Each row is a point on a landscape with many valleys, with its height.
From any point a ball rolls to the lowest of the 2 points nearest to it. It stops when none of these is lower. Distance is the straight distance between rows; heights are no part of it.
kufad: [  7  -4  22   1  -5  19 -12 -20  -9  -2   7 -12  15   3  -9  35   3   6
  16 -23]  h=5.12
kekel: [-13   4  28   6   5  -5  34   8  39 -20  -3 -18  25 -11 -19  14   4 -10
  39 -30]  h=2.74
Laga: [-24   7 -41   3  -7 -16  17  32  28  -1  10   8  -3  22  14  -6 -15 -14
  29  19]  h=5.13
Feki: [ 14 -15   0   2  27  11 -37 -29 -25   6   2 -19  41  16  -8  16  -5  22
 -29 -10]  h=2.69
tigel: [ 15 -12   9  11 -12 -24 -13   7  13  13  -2  30  12 -30  -4 -12   9   9
   1   3]  h=3.85
lunem: [-11   7  45 -14 -38  54   6  -5  -3 -19   8 -39 -47  26 -19  55   0  24
   6 -15]  h=7.76
Pamiz: [  6 -19 -12   0  40  -9   4   8  47   7   3  -7  19 -16 -25 -43 -12  12
   3  -5]  h=4.08
merid: [ 12   1  33   2 -20  50 -17 -10 -27 -13   4 -42 -13  23 -35  53   2  35
  -4 -23]  h=7.54
raf: [ 15  -5  11  10  17  -1 -36 -21 -34  -2   4  -7  22  -8  -9  18  16   4
 -22  -9]  h=1.38
fem: [ 13  11  21  12  -6   5  12  10 -22  -8  23  -8 -26  -3 -14  41  23 -13
  20 -14]  h=3.98
Pobep: [-10 -14 -20 -14  12 -16 -12 -11  17  11 -17  39 -30 -27   7 -74 -29   8
  -7  43]  h=1.94
lipum: [ 21   7   9  -1  -9 -15 -24   3   7 -13 -12  15 -18 -31  -4 -43  16 -10
 -14  15]  h=3.29
Gaf: [-32  18   2 -14  16 -31  57  39  44 -28   5   7  13  17 -13   2 -22 -14
  37 -17]  h=6.47
mas: [-26 -11  -8  -5  20  -6  41  26  43  -4  -3 -22  32  -5 -28 -28 -28  -6
  31 -20]  h=5.98
zute: [ 10  29  -2  12 -11 -10   7  -2 -24 -13  10  -7  -5  11  28  24  23 -25
 -11  20]  h=5.64
dur: [ -4  20 -11   3  -6  -5   4   5  15   1  19  20  13  -5  19 -26   7 -16
   3  18]  h=4.30
bavuv: [ 21  -4  11   7   1 -19 -38 -11 -19  -3 -11  11  -7 -29  -4 -33  17  -1
 -30  -1]  h=2.43
Deso: [  0  11   7  10  -8 -19  -7 -13 -35  13 -32  42  -7 -13  35 -33  14  -9
 -58  20]  h=5.43
Vina: [ 23  16  16  25  -3   4   4 -11 -23   6  18 -12 -13   0   4  44  20  -4
  18   1]  h=4.55
fadol: [ -5  22 -10  11 -22   1   6  25 -27  -3   4 -28 -17  41  31  37   3 -11
   7   7]  h=3.49
nuse: [ 18  -8  13  13  24 -12 -40 -19 -33   6   2   4  18 -24  -9 -17  11   6
 -36   3]  h=2.62
vudu: [-11   6  31  -3 -17  21   4   2  12 -11  16 -27 -22  22  -5  48  -3   1
  28 -22]  h=3.46
Vof: [-13   7  23 -13  23   9  35   4  49 -11   1 -29  28   1 -21   8 -25   5
  41 -31]  h=3.62
lomer: [  6  -7 -43 -21  18   2   5  -1 -10  32   0  10   9  15  24 -34 -17   3
 -17  25]  h=4.81
Mose: [  1 -35 -28  15  21  -4 -44 -18 -15   9 -18  22  26 -18 -15 -44  -7  27
 -43  20]  h=2.78
velol: [  7 -22  15   6 -13  16  -4  16 -17  13   8 -34 -11  32   5  52  -6  12
 -14 -19]  h=1.15
zoz: [  0 -19 -15 -15   5  -8 -26 -15   2   8 -21  38 -27 -30   8 -71 -24  15
 -41  39]  h=1.51
Niso: [  1 -27 -26 -11  24 -15  -8   2  16  20  -7  19  11 -38 -28 -52 -28  24
   3  22]  h=3.01
bigif: [  0   6   7  22  -2 -14 -11 -22 -44  25 -20  21   0 -10  28 -22  24 -12
 -44   0]  h=5.72
paf: [-20  -2 -26 -15  10   2  32  29  45  -9   2 -21  12  18 -12 -12 -32  -4
  45 -13]  h=5.60
Kel: [-12  25   0  -5  -3 -21  27  20  33   3  25  24  14  -2   9 -24   6 -22
  15   6]  h=5.09
rebuk: [ -7  11 -31 -14  -8 -17  -1  15  23 -15  -8  29 -14 -16  26 -49  -4 -22
 -10  38]  h=4.19
zufi: [ 19  -3  15  12 -12  43  10 -20 -65  -8 -13 -33 -35  26 -14  81  17  18
 -32  -7]  h=6.78
lubus: [ 29   6  21  10   2  19 -13 -18 -50  -3   9 -38 -16  13 -15  51  14  12
 -10  -6]  h=7.22
rine: [ 17   2   7  24   3  27  12 -30 -82  -4 -10 -24 -18   9 -19  61  33   4
 -41 -22]  h=6.66
ludop: [  8  -7 -11  -9   5   3 -11  -1  10   5  -2 -16   0  33   9  16 -13  -2
  18  -9]  h=5.14
Lub: [-15   1 -17  -5 -24 -18  -8   3  14  -2 -20  45 -22 -20  25 -48 -11 -13
 -26  46]  h=4.68
mep: [-18  24   4 -12  -3 -10  24  13  28  -8  27  11  10  15   7  12   3 -25
  34 -10]  h=5.17
gur: [  6  -7  -4   0   6  20 -12   1  25   5  -7 -15  34   4 -16   2 -17  19
  33 -13]  h=3.55
Dos: [-13  15  12  -3 -17   7   7  11   6  -3  29  -4 -15  23  18  31   4 -20
  22 -15]  h=4.25
rokag: [ -9  11  10   6  -6 -11  -8  -3  -4 -15  19  20 -18 -13  18  -2  31 -39
  -1   2]  h=5.61
Dus: [ 23   6   8   7  -7  -1 -12  -4   7 -19   4   3  -1 -10 -13  -7  36 -13
   1 -19]  h=5.57
gazi: [ -9 -18 -28 -29   4  19  11   0  27  13   8  -1  24  15   3 -13 -27  -3
  18  -3]  h=3.57
Rasun: [ 15 -18   8  13   3 -23 -34 -13 -11   2 -21  18  -9 -30  -1 -42   7   8
 -59  24]  h=1.54
raz: [ -4  -7  31   7  -1  17  11   2  19 -20  -1 -28  -3  -1 -30  42   4  11
  32 -42]  h=2.67
fol: [ -7  -8 -35 -23  13   3  15   3  25   9   7  10  15 -18   2 -40 -28  -5
  28   8]  h=2.41
Zikev: [ -5 -20 -31   3   5  -4 -20 -17 -14  10 -31   8  11   3  24 -22   7 -12
 -19  11]  h=4.27
nade: [ -4   0 -12 -12   3   0  -6 -10  20  16  11  24   5 -15   8 -37  -1 -13
   6  12]  h=3.56
kivan: [  1   1  25   6 -17  40   2 -17 -52   5 -16 -37 -23  35  -1  66   0  28
 -33 -12]  h=6.87
gofon: [ 27  16  10 -11  -4  18  -2  -7 -35  -4  10 -37 -14  19  11  48   9  -2
 -14  -3]  h=7.02
bof: [ -4  -9   6  13 -10 -21 -11   7 -22  26  -6  19 -10 -12  23 -20  14 -16
 -18   6]  h=6.14
Numo: [ 15 -10 -24  -2  28 -12  14  12  46   6  12  -9  11   6   3 -22  -6   3
  14  12]  h=3.58
gez: [-13 -11  53   4 -12  38  -4  -2   6 -20  -3 -37 -23   9 -44  60 -12  53
  18 -27]  h=7.77
kez: [ -3 -13   8  -1  -1  31 -13 -14  30   3  -2 -31  25  26 -11  29 -23  38
  18 -13]  h=4.21
buko: [-20  34  15  -8 -17  -3  39  29  29 -20  20   0  15  21  -3  35  -2 -14
  37 -15]  h=5.84
Tib: [-12   3   3 -11   7 -16  30  20  41  11   0  36  16 -40  -9 -50 -20  -2
  17  12]  h=6.05
Kido: [ 10 -17  13  16  11  -5 -44  -6 -15 -10   8   0  29 -18 -33  14  12  10
  -1 -26]  h=2.77
takot: [  7 -27 -12   3   8 -21 -20  -4   8  12 -13  17  -4 -21  -3 -52  -3   2
 -36  28]  h=0.70
sezep: [-23  18  37 -12 -18  18  31  10  19 -29  22 -24 -33  29 -14  58  -4  -5
  32 -13]  h=4.02
Tika: [ 12   5   7  15  12   4  -4 -30 -63  13 -17 -10  14  16  16  23  27  -1
 -45 -20]  h=6.35
tuki: [ 24  -2   3   9   1 -25 -16  -4 -16  16 -11  -2   5  -3  19  10   9   3
  10   9]  h=5.67
lig: [ -1  16  16   8 -10  -7   7   5  -4 -26  22   6 -20 -21 -11  19  37 -32
  28  -7]  h=4.83
Gak: [-14  29   7  -5 -39  22  10  22 -18 -10  12 -27 -33  34  10  55  -9  -6
  19   3]  h=3.05
dapef: [ -3  -8  27  -9 -26  22   7   6 -16   7  11 -34 -40  45  15  50  -5   6
 -11 -12]  h=2.02
benon: [  9   9  19   6 -21  34  22   5 -29 -14  28 -18 -44   7 -21  62  23 -18
  14 -15]  h=3.25
pud: [  2 -26 -23  -3  30 -11  17  16  39   8  -8   8  23 -38 -24 -55 -21  22
  13  13]  h=3.61
Tokot: [ -1 -16 -21  22  22 -10 -19 -37 -32   7 -31   2  19  -2  25  -4   7   3
 -46   8]  h=3.84
Vezo: [  5 -23 -24   8  35 -10 -34 -35 -25  18 -19  13  23  -4   6 -35  -4  17
 -45  11]  h=3.37
Tof: [ -3  10  23  -3 -30  32  19   8 -33  -8  11 -24 -42  33   7  71  10   4
   1  -7]  h=2.59
gelon: [ 14  -3  12  10   9 -12 -12 -27 -52   9  -9  16  -1  -4  18   4  30 -15
 -42  -9]  h=6.03
Koba: [ -3   8  10  16  -6  31  -3 -25 -53   5 -21 -37  -5  35  20  52   2  10
 -39 -15]  h=6.96
dubir: [ 12   8  11  18  -5  -3  -3 -12 -47 -10   2  10 -34 -21   7  14  45 -31
 -16  -2]  h=6.49
nit: [  3  19   2  12 -14 -21  -5 -13 -37 -17 -18  32 -29 -17  19  -7  38 -27
 -28  19]  h=6.44
Zasok: [  6 -12 -14  15   5   8 -26 -10  12   4 -11  -5  29 -13  -5  -9  -2  13
  16   3]  h=2.73
bevo: [ -6  19 -31   0 -15 -15   0  26  -7  -7   4  -2 -17  42  30  18  -3 -18
  14   9]  h=3.92
muvu: [ -5  17   5   8 -21 -27 -12  -7  -7 -24   1  38 -29 -18  21 -18  26 -26
  -4  20]  h=6.10
fub: [  5  -6  18  -4   5  -1 -10  -6  13   1  -1   2  24  -5 -11  19   1   2
  31 -31]  h=5.62
Bar: [ -4 -11 -34   3   4  -5 -13  -9   3   5 -18   1   0  21  27  -9  -1 -10
  13   5]  h=4.67
Foseg: [ 11   0  12  29  20   9   4 -40 -77   5 -13 -21   0  19  -9  40  28  15
 -44 -28]  h=6.53
Pez: [-20  -9  -7  -3  -6 -24   4  11  33   1 -12  40 -11 -43  -7 -54  -9   1
  12  20]  h=6.45
kodir: [ 18  -9  25  14   2  29 -20  -5 -43   5   9 -33  -3  13 -26  51   1  34
 -10 -21]  h=7.38
bup: [  9 -29 -23  22  12   0 -30 -10   4  12  -8  12  37 -13 -16 -28  -6  20
 -12   3]  h=1.69
zifaf: [  7   6  42   1 -24  50  12  -8 -11 -19   9 -34 -27  13 -39  63  10  31
   8 -24]  h=7.65
reg: [-21  10  -2 -19  -2  -1  28  36  38 -12   9 -32  -5  23   2   4 -36 -11
  36 -14]  h=5.10
feb: [  8  14   1  -9  -7  -7   8  12  33 -22  -3   3  13  -8 -14 -10  18 -13
  20 -20]  h=4.94
kese: [  8 -26 -34  -6  25   5 -10 -13  -1  39   2   7  19   8  12 -33 -14  18
 -19  11]  h=4.33
Beda: [ 15  21 -14   8   3 -12  -8 -13 -17  -1   4  -1   2   7  29  -9  30 -24
 -35  22]  h=6.06
kek: [ 11 -26  -3  12  -3 -17 -35   0   3  17 -14  29  30 -29 -17 -23   0  24
 -12   9]  h=2.76
vatu: [ -5 -10  44  13   3  25 -20  -2  -4   3   5 -48  -8  19 -29  45 -25  42
  18 -19]  h=7.90
denib: [ -9 -34 -26 -18  20  -7   5  -6  22  19  -7  40 -16 -42 -10 -70 -33  15
   2  33]  h=2.39
lozad: [ 11 -18   5   4   0 -13   7  17  26  15   1  15  28 -23 -13 -18   7  11
   7  -9]  h=4.73
rigu: [-29  -6 -14 -29 -15 -14  18  12  31  -4 -10  55 -15 -33   1 -69 -30   0
   2  28]  h=6.72
Gufa: [ 15  21   6 -13 -13 -21  -5  16  28 -23   2  22 -10 -22  -6 -34  18 -15
   3   4]  h=4.11
gavob: [-28  31 -25  -1  -9 -31   5  23  30 -19   6  43 -19  -8   8 -45  -2 -20
  16  33]  h=3.48
Kom: [  9 -19 -16  -5  20  14 -23 -22 -15  21   8 -17  33  14   0  -4 -18  13
 -21   2]  h=3.54
Vuta: [-25 -10 -15 -22  37  -6  50  11  41   5  -9   0  35 -22 -30 -39 -36   6
  33 -14]  h=6.26
gebar: [ 14  20   5   4  -7 -13  -4   2 -14   0   9  -3  -1  -8  19  24  13  -9
  12  13]  h=5.15
sok: [-20  26 -11 -19   8 -33  52  31  52 -15   7  22  15   2  -5 -26 -12 -10
  27  -1]  h=5.89
mek: [ -8  -7   0  -6   4 -18  23  28  40  15  -6  14  25 -27 -11 -25  -9  -5
  26  -5]  h=5.50
nor: [ -4  11  16 -18   6  14  15  11  31 -13  11 -35   8  16  -5  12 -27  -1
  40 -23]  h=4.37
Dif: [  1  -8  12  -5 -12  35 -23 -24  -3   5  -3 -27  10  31   1  42 -12  20
  10 -13]  h=4.64
Rele: [-15 -13  -6 -12  -4   7   6  14  25  18  19  -6  22  -2   4   3 -20 -11
  15 -12]  h=4.53
Tapu: [-23  20 -37 -16  -5 -16  24  30  35  -6   6  40   7 -10   6 -57 -13  -7
  22  27]  h=2.63
vug: [ 21  11   0  -2   2   2  -9  -4 -29  16  10 -22  -2  24  21  18   4  -8
 -25  -9]  h=6.73
fuvas: [-12   6   1   0 -23 -22 -19  -9 -14   1 -28  44 -15 -21  27 -39   2  -7
 -41  29]  h=5.11
Mif: [ -7  -4  23   7 -12  -1  27  11  29 -25   5 -13   0  -5 -14  42  15 -14
  39 -26]  h=1.56
fuvup: [ -1   9 -29   8 -15 -30   7  34  16 -11   4   9 -11  12  26   3  10 -19
  12  19]  h=4.52
ros: [-22  10 -40 -36  13   2  38  22  27  -1   7  19  11  -5  -1 -42 -35  -8
  35  10]  h=0.94
nufip: [  3   2 -37 -17  12  -1   1  -6  -7  25  -6  27  -2 -11  26 -56 -16   2
 -27  37]  h=5.22
Devup: [ 16  10  -5  -2  10   7  -9 -18 -15  22   4  -4   9  23  24  -5  16 -13
 -28   5]  h=6.41

For each start below, name the point where the ball stops.
mas -> Mif
sok -> ros
nit -> velol
merid -> gebar
fuvup -> velol
Foseg -> ros
pud -> takot
Koba -> ros
mep -> ros
Tib -> bup
Bar -> bup
